Points, in no order, along strands that fork, close into loops and pass close to each other.
Points whose rows are less than 32.3 apart are linked; no others are. Some points are linked to none.
nup: [ 17  23   9  24   5  -7 -11 -41  35  19 -21  10  21  -3   5  26  -9 -31
  20 -19  31 -50  78  27  -3 -28  -5]
lefof: [-21  17 -17  26  -8 -20  16 -28  44  13 -19  24 -11 -18 -12   9  -5 -56
  16 -23  39 -38  53 -12   2 -39 -13]
soz: [ -3   9  21  -2  16 -16  25  26 -47 -18  -2 -23 -28 -61 -16 -30   1  -4
  12  39   1  -4 -42 -43 -38   6  29]
sutor: [ 52  28  27  19   1   0 -24 -39  14  21 -24   8  29 -11   9  31 -20  -2
  39 -14  30 -50  83  41  -4 -16  27]
Zum: [ 27 -20 -16 -16   1  28 -48  14  18  11  32  21  35  83  36  31  -1  43
 -36 -16 -52  37  14  49  19  17 -24]
zof: [ 18 -11  -3 -19   3   5  -3  23 -36  -5   3 -17  21  34   9  -2  -1  45
 -13  13 -27  30 -26   3  -4  37  20]
Lok: [ 13   3  34   5   7  -5   5 -17 -23   7   0  -9  15 -41  -9  -1  -5   3
  26   1  16  -4  15  10 -16   8  34]
pive: [-21 -13 -21   1  -8  12   1  26   7  -7  20   0  -6  54  13  11  10  23
 -34  12 -27  35 -44  -2  30   4 -47]
rigem: [-18   3   2  -6   5  -6  22  14 -14 -18  -8 -18 -20 -36 -14 -29  12 -21
   5   8  -8  -3 -41 -36 -18   7  10]
Nofiv: [-16   5 -16  18  -3 -10   8 -29  40  16 -18  18  -7  -3  -6   7  -3 -40
   9 -20  30 -30  51  -3   1 -32 -16]
suk: [-12  24  25  15   5 -16  19   0 -13 -22  -3  -5 -15 -76 -29 -24  -1 -38
  19   7  28 -29 -20 -40 -19 -12  21]
zabe: [-15  -9 -22   1  -9  10  -4 -16  42  14 -10  16 -12  32  -3  14   6  -8
  -4 -22  10 -16  31  18   8 -23 -31]
fufo: [-30  -6 -23  -5 -15   0  11  25   7 -11   9  -7 -22  30   6  -1   5  10
 -21  12 -24  30 -56 -22  27  -8 -37]
Pafin: [  8   7  40   6   3 -10  10  -9 -20  -7   2  -5   4 -64 -11  -8  -3  -9
  29   3  32 -17   7  -4 -21  -1  35]
mil: [-11   9  15   7   5  -8  16 -13  -7  -6  -2  -5  -2 -51 -17 -20   3 -31
  18  -5  13  -9  -6 -20 -12  -3  17]
rer: [ -4   6  25  10   5  -7  14 -14 -13  -2  -2  -4   5 -52 -14 -13   1 -20
  21  -2  15  -8  -1 -12 -14   0  22]
tov: [ 15 -16 -17  -9   1  19 -21  42 -25  -4  13  -4  17  60  29   7   8  46
 -40  16 -36  40 -40  12  22  31 -16]
guf: [  0  25  34  12  -4 -14  17 -14  -6 -18  -2   5  -8 -82 -28 -19  -5 -31
  27  -6  44 -33   8 -19 -15 -20  32]
Fas: [-15  -7 -22 -14  -9   1   3  28  -9 -10   2  -8 -12  32  13  -5   6  22
 -20  17 -27  34 -57 -12  26  10 -19]
damar: [ -9  -6 -11 -17  -3  -1  11  10 -11  -9  -8 -16  -4   6   1 -14   4  12
  -4   7 -17  21 -41 -14   4  15   7]
ripar: [-10  21   9  12  -4 -18  14 -28  10   2  -9  11   1 -51 -19 -11  -8 -41
  20 -14  29 -22  31 -13   0 -23  14]
devuf: [ 20  20   9  24   6   1 -20 -47  47  18 -15  11  26  15  10  40  -4 -27
  22 -25  17 -49  86  44  -5 -18  -9]
Ket: [  6 -10  -9 -13   0   5  -1  -3 -14   1  -3 -12  14  23   2  -4  -2  24
  -8   5 -11  15 -21  -2   3  23  10]
kez: [ 11  -5 -15  -6   3  15 -21 -23  28  12  -2   9   8  43   2  18   0   3
  -6 -15  -2 -14  42  32   1   1 -17]
gunuv: [ -8   1  -2   2   2  -6   9 -23   2   9  -8  -4   3 -17  -9 -12  -4 -18
   9  -7   8  -3   5 -12   0  -2   9]
Fida: [-15  -2 -14   1  -1 -10   9 -22  16   7  -8   1  -6 -13 -10 -11  -4 -26
   8  -8  13  -5   3 -16   4 -10   0]
bosuf: [ 45 -25  -2 -20  10  31 -46  28 -12   3  24   7  44  76  42  16   2  55
 -34  -5 -47  28  -6  35   8  42  -9]
dubir: [ -7  12  -7  24  -1  -8   0 -37  49  19 -22  18   7   5   2  24   0 -40
  14 -26  30 -48  71  16  -2 -31 -18]
Laki: [  6  25   7  28  -2 -14  -6 -44  44  17 -20  14  18  -8   3  29  -8 -38
  20 -24  38 -56  82  21  -2 -35  -7]
git: [  4  -6 -16  -1   2  11 -13 -26  29  15  -8   8   1  33   0  12  -1  -4
  -5 -12   6 -18  37  23   3  -6 -17]
miv: [  9  11  19   9   4  -5   3 -29  -8  14  -9   1  14 -32  -9  -3 -12 -12
  23  -9  20 -15  35   6  -2  -9  22]
kipit: [ -2 -21 -20  -6  -2  25 -29  29   5  10  36   8  23  77  29  23  14  37
 -49  -2 -52  47 -20  32  21  19 -44]
zoko: [-24 -11 -22  -3 -13  -2   5  -9  26   3  -3   1 -18   9  -5  -2  -2 -11
  -6  -6   7   4 -15 -19  11 -15 -18]
Dem: [ 26  -2  52  -4   6 -13  -2  -5 -32  -7  -1  -6   4 -65  -5   2 -12   6
  33  13  40 -20  14   7 -26  14  53]
sur: [  4  20  28   9  -2 -12   9 -24  -4   1  -7   7  10 -63 -17  -7 -11 -23
  30 -15  36 -24  35   4  -6 -18  31]
levuv: [ 44  25  27  14   2  -4 -18 -36   9  21 -23   8  29 -19   4  24 -22   0
  36 -15  29 -44  77  36  -4 -15  31]
navim: [ 16  -8  -7  -7   4   9 -10 -15  -7  11  -2  -8  18  24  -3   0  -7  18
  -6   1  -3   2   0   6   1  15   5]
vin: [-12  -4  -3 -29   6  -1  20  42 -36 -27   1 -21 -33 -11  -5 -36  18  14
  -5  22 -29  21 -63 -29  -5  21   7]
soti: [-12 -12 -21   1  -9   4   0 -16  29  10  -4   8 -15  18  -4   3  -3  -9
  -5 -10  13  -5  10  -2   9 -16 -23]
mabub: [ 21   9   6  14   8   4 -15 -36  13  22 -14   4  17   7   3  12 -11 -10
  12  -7  16 -28  57  23  -1  -9   2]
litir: [  7  12  38   6   7 -22  16  13 -37 -18  -4  -9 -17 -79 -13 -14  -6  -9
  24  31  28 -17 -23 -31 -32   1  45]
pelu: [  0   8   2  10   5  -8   5 -34   7  16 -12   4   9 -19  -8  -5 -10 -22
  13 -11  20 -16  35   0   3 -15   7]
mezup: [-15 -14 -19  -8 -10  20 -12   5  22   4  17  14   0  56   6  19   8  22
 -25 -10 -18  17  -4  22  23  -4 -44]
Seve: [  2 -12 -15 -12  -5  19 -25  -2  25   5  13  17   7  59   5  21   5  22
 -24 -17 -17  10  15  33  17   1 -32]
zuz: [ 10   6   1  12   6  -3  -3 -35   6  20 -11   2  12  -3  -5   1 -11 -13
  13  -7  17 -16  41   7   3  -7   7]
tad: [-16  -7 -25  -2  -3   6   5  40 -14  -8  17  -6 -14  52  20  -2  10  26
 -36  24 -41  51 -62  -9  30  15 -37]
Gis: [ 56 -14   1 -15  12  31 -45  -5  10   2  19   8  44  69  24  19  -9  43
 -15 -17 -33  11  34  45  -6  29   0]
derud: [  8  11  41   9   2 -12  13  -6 -22 -13  -1  -4  -3 -71 -16 -10  -6 -11
  27   7  37 -22   1 -11 -22  -5  38]
Dakof: [ 24 -16 -11 -12   3  20 -22  41 -30  -2  13  -2  23  61  30   4   2  54
 -35  14 -38  37 -34  13  14  39  -5]
pegep: [ 11 -10 -13 -21   4   6   2  50 -45 -11  10 -10   2  41  19 -10   8  50
 -24  21 -44  51 -51   0  15  39  11]
mepo: [ 16  11  20  10   7  -2  -3 -32 -10  21  -9   0  20 -21  -5   3 -14  -3
  22  -7  14 -15  39  11  -2  -4  22]
Samet: [ -6 -16 -19  -4  -4  22 -20  25   4   1  25   7  10  65  22  15  12  32
 -41   3 -33  36 -26  22  27  14 -42]
Zovi: [-29  12 -28  26 -13 -18  19 -23  46  12 -17  26 -20 -20 -18   5  -4 -57
  14 -25  37 -31  41 -22   5 -42 -17]
vakan: [ -3  -6 -18 -22   1   5   8  52 -35 -15   9 -10 -15  31  15 -16  11  36
 -24  25 -48  54 -67  -8  22  27  -3]
lison: [ 10 -20 -16 -14   0  24 -37  14  12   7  26  16  22  69  22  25   4  34
 -36  -9 -35  26   1  39  21  15 -30]
vupag: [ -1  17  35  10   5 -20  18  12 -30 -19  -3  -7 -16 -80 -18 -16  -8 -17
  23  21  29 -24 -23 -35 -29  -5  38]
gat: [-21 -12 -25   0 -13   1   5 -12  31   7  -4   5 -20  11  -7  -1  -1 -12
  -6  -8  11  -1  -6 -13  12 -20 -22]
sez: [  0 -18 -17  -9  -4  23 -29  20   8   3  26  12  16  68  20  20   8  33
 -38  -2 -34  32 -13  30  24  15 -35]
nure: [  7  -9 -14 -24   2   6   6  54 -44 -12  12  -8  -6  33  19 -16  12  48
 -25  24 -48  55 -60  -5  17  36   5]
refig: [  9 -23 -18  -5   1  24 -29  41 -13   4  26  -1  20  73  38  12  13  43
 -50  10 -47  47 -34  25  20  28 -35]
Mir: [  0  -9 -10 -16  -1   2   6   3 -17  -4  -6 -17   7  16   1 -10   1  20
  -6   7 -15  18 -29  -6   1  20  11]
vate: [ 14  -9  20 -27  21  -6  20  37 -61 -25  14 -34 -22 -15  -5 -25   4  33
  -1  48 -18  28 -47 -13 -31  37  27]
soko: [  4  -7  -1 -21   4   2  11  18 -32 -12  -1 -21   7  12   2 -11   6  31
  -4  13 -24  24 -33  -2  -8  32  20]
Nevo: [-28 -11 -25  -6 -17  -5   5   0  24  -1  -3  -2 -21  11  -7  -3  -1  -8
  -9  -2  -1  12 -32 -23  16 -17 -22]
Fef: [-14  11  13   3  10 -12  25  24 -31 -19  -8 -17 -28 -58 -20 -33   7 -22
  10  23   2 -12 -45 -48 -29   1  17]
talav: [-20  -6 -20   4  -6  -6   6 -22  23  11  -8   5 -15  -6 -11  -7  -5 -27
   5  -9  14  -6   5 -18   7 -17  -9]
nada: [-29  -2 -22 -10 -12  -5  14  33   1 -15   5 -10 -28  18   5  -9   6   8
 -18  16 -32  35 -63 -26  26  -6 -28]
domo: [ -6  23  29  13   1 -16  21   3 -21 -20  -4  -3 -16 -81 -26 -21  -4 -27
  22  12  32 -29 -22 -39 -25 -13  30]
vete: [ 46  28  25  25   4   4 -25 -43  26  18 -22   8  31  -4  11  32 -15  -9
  34 -17  30 -51  85  42  -4 -18  16]
peber: [ -5   9   3  10   4 -10  10 -30   7  10 -10   4   6 -30  -9 -10  -8 -30
  15 -10  19 -14  28  -7   3 -15  11]
lisat: [-22   0 -25  20 -10  -6  11 -24  48  16 -15  21 -17   4  -9  11   3 -38
   7 -24  31 -30  44  -4   3 -35 -26]
Mudel: [-29  21 -13  16  -6 -26  19 -26  31  -2  -9  17 -14 -44 -28  -8  -8 -62
  19 -21  29 -23  27 -27   4 -32   2]
Bevu: [  2  10  31   8   1  -7  12 -18 -14  -2  -1  -3   7 -57 -13 -11  -5 -16
  26  -3  25 -15  13  -6 -11  -6  29]
Ruv: [-20   8   4   6   3 -12  15  -7   1 -11  -2  -5 -11 -50 -20 -22   4 -40
  14  -5  11 -11 -17 -30  -9  -6  11]
tev: [ 40 -24  -5 -17  10  25 -33  41 -31   3  20  -1  35  68  40   9   2  62
 -38   8 -45  35 -24  21   5  44  -4]
Kosa: [ 31 -11  12 -20   8  -1 -10  21 -47   0  11 -22  31  31  10   4  -5  56
  -8  16 -27  33 -14  14 -24  44  28]
Dotu: [ 14   0  43   1  12 -14   9  13 -45 -14   1 -19  -8 -60  -3  -8  -4   8
  23  35  20  -2 -20 -11 -34  18  42]
saka: [-28  -7 -24  -1  -8   1  11  31   4 -10  13  -6 -20  41  11   1   7  16
 -28  18 -32  38 -58 -19  30  -3 -42]
geki: [-13  -5  -8 -22  -2  -2  16  20 -17 -18  -8 -19 -15  -2   0 -23  10   9
  -3  10 -23  21 -51 -20   2  16   7]
lipu: [ -9  23  -7  27  -5 -23   7 -36  40  13 -23  16   4 -18  -6  15  -8 -47
  16 -23  40 -48  68   1   2 -40  -9]
gimu: [-16 -14 -21  -5 -12  16  -8   1  25   3  12  13  -9  45   1  16   6  15
 -21 -10  -7  10  -2  14  23  -9 -41]
vufe: [-18   6   6  -1   7  -9  24  20 -20 -20  -8 -16 -26 -50 -20 -33  12 -26
   6  15  -3 -11 -43 -44 -22   3  11]
rerab: [-10  11  22   6  12 -13  23  14 -31 -18  -3 -16 -20 -62 -16 -26   5 -19
  11  21   7 -14 -36 -39 -30   2  23]
bam: [ -9   3  19   3   8  -6  17   2 -18 -14  -2 -14  -7 -47 -12 -23   9 -19
  14   7   4  -5 -25 -26 -21   5  18]
vir: [-23  12   7   5   1 -11  18   1  -2 -17  -5  -6 -16 -56 -22 -27   6 -43
  11  -1   9 -14 -26 -38 -14  -6  11]
zosab: [ 19  22  12  25   5  -2 -18 -46  41  17 -18   9  25   4   9  34  -7 -28
  21 -22  26 -52  83  36  -4 -24  -5]
nak: [ -4  29  27  12  -5 -15  19 -19   1 -17  -4   7  -5 -81 -31 -19  -6 -36
  29 -11  45 -32  15 -16  -9 -23  28]
Givob: [ 49 -27  -1 -17  11  27 -42  33 -24   3  24   0  43  74  42  14   0  61
 -33   3 -44  30 -15  29  -1  45  -3]
gud: [  4   7  30   1  15 -20  21  22 -46 -16  -2 -22 -25 -66 -12 -24  -4  -3
  16  39  10  -5 -36 -36 -37   7  34]
puzap: [-11   7 -14  20  -1  -9   3 -31  43  19 -21  19  -2   0  -2  18  -1 -39
  11 -23  33 -42  61   7  -1 -32 -19]
fek: [ 32 -23 -10 -18   4  31 -49  19   6   7  27  15  37  76  38  25   2  45
 -34 -10 -51  35   4  45  16  27 -21]
Buko: [ 17 -12 -20 -13  -1  25 -38   4  30  14  24  27  25  81  26  36  -1  38
 -28 -22 -45  26  30  49  19   4 -29]
zoto: [-29  -5 -27  13 -18   9   8 -16  54  14 -13  21 -24  22  -8  12  10 -22
   0 -30  15 -20  34   5   6 -40 -42]
Reto: [-35   7 -31  25 -18 -13  18 -17  51  11 -12  25 -31 -17 -22   0   0 -54
  10 -24  29 -27  27 -27   6 -45 -19]
Dumat: [ 27   0  49  -2   7 -24   0   4 -40 -16  -5 -13  -3 -76  -3  -3 -17   5
  31  28  44 -20  -2  -7 -31  16  61]
Pir: [  1   1  31   2   9  -6  14  -3 -29  -6   1 -16   2 -47  -7 -12   6  -4
  18  13   9  -2 -12  -7 -25  12  28]
Vire: [ 15 -13  18 -29  18  -5  18  35 -57 -26  11 -34 -13  -7  -3 -21   8  37
  -2  38 -22  29 -40  -6 -30  39  30]
zupe: [ 34  22  19  22   6   2 -21 -40  24  19 -20   7  29   3   9  27 -14 -13
  23 -12  21 -44  79  37  -4 -16   7]
Tuku: [ 35  23  26  15   1  -4 -15 -36   4  22 -21   8  23 -25   0  17 -21  -4
  35 -13  28 -36  70  29  -2 -18  27]
paz: [-18  18   4  13  -2 -19  17 -26  17  -2  -7   9  -4 -50 -22 -13  -9 -48
  19 -16  26 -20  23 -18   0 -24  10]
med: [ 17   2  39   3   3  -6   2 -15 -23   5  -1  -4  12 -51  -8   1  -8   1
  32   1  23  -9  21  11 -16   6  38]
keniz: [ 15 -12  13 -29  14  -3  13  34 -54 -23  11 -29  -3   8   1 -16   7  41
  -3  28 -26  33 -38   0 -23  43  28]
pirub: [ -4  -6   5 -28  15  -3  24  41 -43 -27   2 -28 -34 -19  -9 -37  14  14
  -4  31 -23  16 -61 -31 -17  20  15]
gupu: [ 37 -24  -7 -19   8  33 -47  23  -3   3  27  10  39  75  40  19   3  49
 -36  -8 -48  33  -2  41  13  35 -15]
mikur: [  3 -11 -19  -8  -2  12 -11  38 -22  -7  11  -4   6  53  24   2   7  40
 -37  20 -33  42 -48   3  24  26 -16]
Kuve: [ 14 -10  -9 -14   1   8  -6   6 -20   1   0 -16  20  31   5   0  -3  32
 -11   7 -14  17 -19   2   1  28  13]
mivip: [ 18  -9  -2 -17   3   4  -4  11 -30  -1   3 -17  23  29   8  -1  -3  39
 -11  12 -21  22 -22   4  -6  32  20]
nale: [  6  15  35   8  -2  -8   7 -20 -10   2  -4   5   9 -58 -14  -7  -9 -14
  30 -11  31 -21  28   4  -9  -9  33]
Dom: [-25  19  10  11   3 -15  20   5  -4 -21  -5  -3 -20 -66 -30 -28   3 -49
  13   1  16 -24 -28 -45 -12  -8   9]
Rakiv: [  8   9  37   2   9 -24  14  18 -45 -17  -3 -16 -20 -75 -10 -16  -8  -3
  21  37  21  -8 -28 -30 -36   7  44]
zirev: [  0  10  16   9   2  -8  10 -26  -3   8  -7   0   9 -39 -12  -7  -9 -18
  21 -10  19 -13  24  -1  -1 -12  20]
fos: [-27  -5 -28  10 -16  -5   9 -18  40  10  -8  12 -27  -1 -13   0  -1 -29
   2 -15  20 -12  10 -18   8 -32 -23]
lef: [-28   4 -23  13  -8 -17  14 -21  33   7 -10  16 -21 -25 -19  -7  -4 -47
  10 -17  22 -15  13 -27   5 -29  -8]
gobel: [ 12  -5  40   0  11  -8   9   9 -42 -10   1 -23  -3 -46  -4  -7   0  12
  19  29  11   4 -17  -3 -33  20  38]
lebu: [  8  -2  36   2   9  -5  10  -1 -33  -7   2 -17   2 -46  -6  -8   1   4
  22  15  10   0 -10  -1 -27  17  32]
Bamuz: [ -1  25  20  11  -5 -16  14 -27   2  -2  -8   5   5 -61 -17 -13  -8 -33
  26 -16  35 -25  32  -5  -4 -23  23]
Govob: [ -4 -11 -20 -12  -7  20 -20  -5  32  10  10  20  -1  56   4  24   5  17
 -19 -20 -14   5  22  35  17  -7 -34]
Kora: [-32  -8 -28  12 -18   5  11 -15  47  12  -7  18 -29  10 -12   2   3 -26
  -3 -21  18 -13  15 -13  10 -38 -33]
dogof: [-17  18 -12  25  -5 -21  13 -32  39  13 -20  19  -3 -21  -8  10  -8 -50
  17 -25  41 -40  59  -7   3 -39 -11]
ker: [-29  -3 -26  13 -13 -10  13 -17  38  11  -9  15 -26 -10 -14  -4  -1 -37
   6 -16  20 -13  11 -21   6 -32 -16]
nar: [  6 -11 -15 -11   1  19 -23 -16  25  10   2  10   4  46   2  16   0  10
 -13 -12  -4  -6  27  27   7   2 -20]
dasub: [-20  25  19  15   3 -16  21   3  -7 -21  -4  -3 -18 -74 -32 -28   1 -47
  15   4  27 -27 -22 -44 -19 -12  15]
nuval: [ 16 -11   8 -27  11  -1  10  32 -49 -17   9 -25   7  16   6 -11   6  44
  -7  25 -31  36 -35   2 -15  41  26]
Deto: [  5   2  22   3   5  -3   6 -20 -17   9  -2  -7  14 -32  -8  -6  -4  -2
  21  -2   8  -2  11   2 -10   6  25]
komam: [-10 -16 -22  -1  -3  19 -13  32  -3  -3  24   0   5  66  22  12  15  31
 -45  12 -36  44 -41  13  26  17 -45]
bofa: [  9  -9  15 -26  22  -5  24  39 -57 -24  12 -34 -29 -20  -7 -32   7  27
   0  42 -20  22 -54 -25 -31  32  25]
dul: [ 15   7   2  13   8   3  -9 -37  10  22 -13   2  14   6  -1   7 -12 -12
  13  -5  14 -23  49  14   1  -9   3]
som: [-28  -3 -19 -17 -12  -8  11  19   3 -16  -6 -15 -24  -6  -6 -20   8  -9
  -5   4 -18  17 -53 -29   9  -4  -8]
bavab: [ -2   1  10   4   6  -3  10 -22  -9   7  -4  -9  10 -27 -10 -11  -4 -11
  16  -4   6  -3   7  -6  -5   2  17]
Vovak: [-12  -3 -22 -13  -3   5   8  46 -28 -13  12  -9 -18  37  16 -11  10  30
 -29  26 -48  55 -69 -12  29  20 -17]
fen: [-16   2   8   0   4  -7  18   3 -13 -12  -4 -13 -12 -40 -13 -25   8 -23
  10   4  -2  -3 -30 -28 -17   4  14]
dato: [ 27  21  22  14   3  -5  -9 -34   4  24 -17   7  23 -22  -2  13 -18 -10
  29 -11  24 -30  64  23  -1 -17  23]
zekos: [ 20   2  47   0   3  -9  -3 -10 -26  -1  -1  -1  11 -58  -8   2  -9   5
  34   3  35 -17  22  12 -21  10  45]
zab: [-34   4 -32  25 -20  -2  16 -16  54  13 -15  25 -30  -4 -15   4   5 -45
   7 -26  28 -27  31 -15   7 -45 -31]
Tado: [ -3   9  29   8   9 -12  19  10 -30 -17  -1 -12 -13 -64 -14 -21   2 -14
  18  21  13 -12 -26 -30 -29   4  27]
Zepet: [-32  -7 -23  -8 -19  -7  10   6  19  -6  -2  -6 -26   3  -5  -9   2 -10
  -6  -1  -8  14 -42 -27  14 -16 -18]
lesem: [ 14   4  44   3   9 -15   9   8 -36 -12  -1 -11  -6 -67  -6  -7  -8   1
  26  28  29 -10 -13 -12 -31  11  44]
Kogo: [-29  -8 -25   4 -18  14   6 -11  45   8  -2  18 -21  32  -8  11  10  -6
 -10 -24   5  -8  18   7  14 -32 -47]
vosiz: [  7  13   1  22   2   1 -17 -45  55  20 -16  14  22  21   9  42   1 -29
  17 -32  14 -49  83  39  -4 -20 -13]
Feg: [ 19  16  21  15   3  -5  -7 -34  -3  22 -14   4  19 -20  -4   7 -17  -6
  24  -9  21 -24  53  17   0 -13  18]
zomam: [  8 -14 -20 -13  -1  24 -32   7  23  10  27  22  19  74  19  33   2  34
 -33 -16 -39  29  14  44  21   7 -34]
beg: [ 15 -19 -17  -8   3  23 -26  46 -24   2  21  -4  18  70  37   6  13  47
 -47  17 -44  46 -40  19  18  36 -23]
Puleb: [ 15 -10 -10 -23   2   4   1  42 -41  -9   6 -11  11  38  16  -6   4  49
 -20  17 -36  41 -42   2   7  38  14]
zesu: [-34  -4 -22 -12 -17  -9  10  15  13 -12  -5 -10 -27  -1  -4 -13   5 -11
  -7   3 -15  16 -53 -30  13 -12 -15]
sadob: [-13 -12 -22   0  -8   9  -5 -18  35  13  -7  11 -13  25  -5   8   1 -10
  -6 -13  11 -12  24   8   8 -18 -26]
Mula: [ -4  29  22  12  -6 -17  16 -24   5 -11  -5  10  -1 -74 -25 -15  -8 -40
  29 -17  43 -31  28  -8  -8 -28  24]
Non: [-25  -8 -25   1  -5   6   8  36  -4 -10  17  -6 -16  50  15   2  11  20
 -33  20 -39  43 -63 -12  31   6 -46]
pogu: [ 27 -16 -18 -16   1  25 -45   6  26  12  26  23  33  81  32  34  -2  37
 -28 -19 -47  32  27  50  19  10 -23]
lutat: [ 19   3  49   0   7 -21   5   4 -36 -14  -4 -10  -5 -77  -7  -4  -9   1
  29  24  42 -19  -6 -12 -30  10  53]
gavos: [ 41  15  23  15  11   4 -19 -34  -4  25 -12   4  23  -4   1  17 -18   7
  24  -6  15 -24  61  31  -6  -4  22]
Vas: [ 15 -10  -5 -24   4   4   2  33 -39  -9   6 -17  15  31  13  -6   3  48
 -14  15 -33  35 -36   2  -2  41  18]
gopu: [ -1  18  34  13   1 -11  16  -8 -12 -14  -1   1  -4 -74 -21 -17  -4 -24
  24  -1  36 -25   1 -17 -18 -10  32]
Sifu: [-11  -4  -6 -28   2   1  17  34 -27 -24  -4 -20 -24  -3  -2 -29  16  13
  -5  16 -31  24 -59 -23   0  21   7]
rifin: [-35  -3 -33  22 -21   2  16 -13  52  13 -13  23 -31   3 -14   5   6 -36
   3 -25  22 -20  25 -15   7 -45 -33]
Nobud: [ -8 -15 -23   0  -3  17 -10  42 -11  -2  23  -5   1  66  27   6  15  34
 -47  18 -42  49 -51   7  26  22 -42]
Fedo: [-26 -12 -25   3 -16   6   5  -7  35   5   1  10 -24  24  -9   4   2  -7
 -10 -12   9   1  -5  -9  14 -26 -38]
kaz: [ 31  -4  52  -7   8 -20  -3   1 -41 -12  -3 -12   4 -68  -1   2 -15   8
  33  24  47 -18   8   3 -31  24  61]
Fevid: [-22  -8 -24   2 -14  13   0 -15  46  15  -6  17 -17  34  -3  19   9  -6
  -5 -26   5 -14  33  19   9 -28 -39]
ves: [-26  -1 -21 -13  -8  -4  11  38 -10 -14   6 -11 -26  26   9 -13   7  15
 -22  21 -39  43 -70 -22  30   2 -25]
fup: [  4 -22 -18 -11   1  27 -33  24  12  14  37  16  26  81  28  25   9  37
 -46  -9 -53  43 -10  38  22  14 -43]
rut: [ -3   3  27   4   6  -4  15  -6 -20  -8  -1 -14   2 -49 -10 -15   5 -12
  18   8   9  -6 -12 -14 -21   6  24]
Kisal: [-19  -3  -8 -18  -1  -5  14  17 -11 -17 -10 -19 -18 -13  -5 -24  12  -4
   1   6 -18  12 -49 -26  -3   9   6]
vik: [ 31  -9 -21 -14  -3  24 -42  -8  38  11  16  24  30  78  28  39  -5  32
 -18 -27 -41  17  47  54  10   6 -15]
kamas: [ -2 -12 -22  -4  -2  15 -10  43 -21  -4  17  -4   1  61  27   2  11  36
 -45  22 -40  50 -52   6  26  26 -32]
tefer: [-24  22  -5  15  -5 -24  18 -25  23  -4  -6  15 -10 -52 -25 -13  -8 -58
  20 -19  29 -23  25 -23   4 -29   5]
pofo: [ 25 -14  -9 -14   2  15 -21   8 -17   5   7  -8  28  49  13   6  -6  41
 -21   3 -17  14 -11  13   4  30   4]
lavut: [-26 -11 -25   4 -18  12   5  -9  40   7   0  13 -23  27  -8   8   5  -6
 -10 -17   7  -5   6  -2  15 -32 -43]
Deve: [-25  -3 -14 -17  -8  -5  13  16  -1 -16  -6 -16 -21 -15  -7 -23  10 -11
  -1   4 -17  10 -50 -28   2   2   0]
sozo: [  3  -6  11 -26  20  -5  26  37 -50 -25   6 -29 -29 -21 -10 -34  10  20
   0  36 -22  17 -54 -29 -26  26  21]
refan: [  3 -21 -15  -6   1  25 -31  34  -3   5  31   6  23  74  33  18  14  40
 -49   2 -47  46 -25  28  23  24 -41]
Mot: [ -5 -12 -21  -8  -7  15 -15 -13  27   9   0  11  -5  44  -2  16   1   7
 -14 -13   0  -3  20  20  12  -8 -29]
Livo: [ -1  25   0  28  -3 -17   1 -40  40  17 -23  15  13 -16  -2  21 -10 -42
  19 -22  41 -52  74   8   1 -40  -8]
Far: [ 27  19  12  20  10   2 -18 -38  17  21 -15   6  20   4   5  19 -14 -14
  17 -10  19 -35  67  30  -2 -12   5]
Keruf: [-15 -14 -22  -5 -10  14  -6  -9  31   5   3  11 -11  39  -2  13   5   6
 -15 -12   2   1   8  13  17 -16 -35]
Mude: [ -2  -9 -17  -1  -1   8 -10 -23  26  12  -7   7  -4  26   0   8  -2  -6
  -5 -12  11 -12  28  15   5  -8 -19]
rego: [ -1  12  -3  22   0  -3  -9 -42  52  20 -18  14  13  12   6  34   1 -35
  14 -30  25 -52  77  30  -3 -27 -18]
Liba: [ -6 -16 -19 -11  -6  22 -22   6  21   5  20  16   7  61  10  23   7  25
 -29 -12 -24  18   3  29  24   2 -41]
Fuba: [-11  -7 -23  -8  -5   6   2  42 -20 -10  10  -8 -11  45  19  -4  10  31
 -33  24 -39  50 -62  -8  31  18 -25]
Sem: [-27  10 -21  14  -7 -22  16 -24  34   4 -10  17 -18 -31 -22  -7  -5 -56
  15 -19  27 -20  21 -29   4 -32  -3]
noze: [ 30 -20 -11 -15   5  21 -27  41 -30  -1  15  -4  31  63  34   5   2  57
 -35  11 -38  34 -28  18   7  42  -1]

How many points has the smallest loop of links through each point below? Write 0 if it is on no loop.
Far -> 16
gat -> 8
nale -> 10
Dumat -> 0
saka -> 0

A fork is a point with three links, a tip a point with one. Leave the first point through the second and follow the links. Name the first fork or tip that comes.
Vovak, Fuba -> ves
Nobud, kamas -> tov
gimu, mezup -> Govob
keniz, Vire -> geki
vupag, litir -> soz
kez, git -> sadob
Dem, zekos -> talav
sadob, zabe -> gat
fen, rigem -> Tado

Name the points in between on the shortest way along the links from the first point to the second, in order.
zoko, zesu -> Nevo, Zepet
git, Mot -> kez, nar
Zum, Dakof -> fek, gupu, bosuf, Givob, tev, noze
Vas, Ket -> zof, mivip, Kuve
pirub, Kisal -> vin, Sifu, geki
nuval, pirub -> keniz, Vire, vate, bofa, sozo
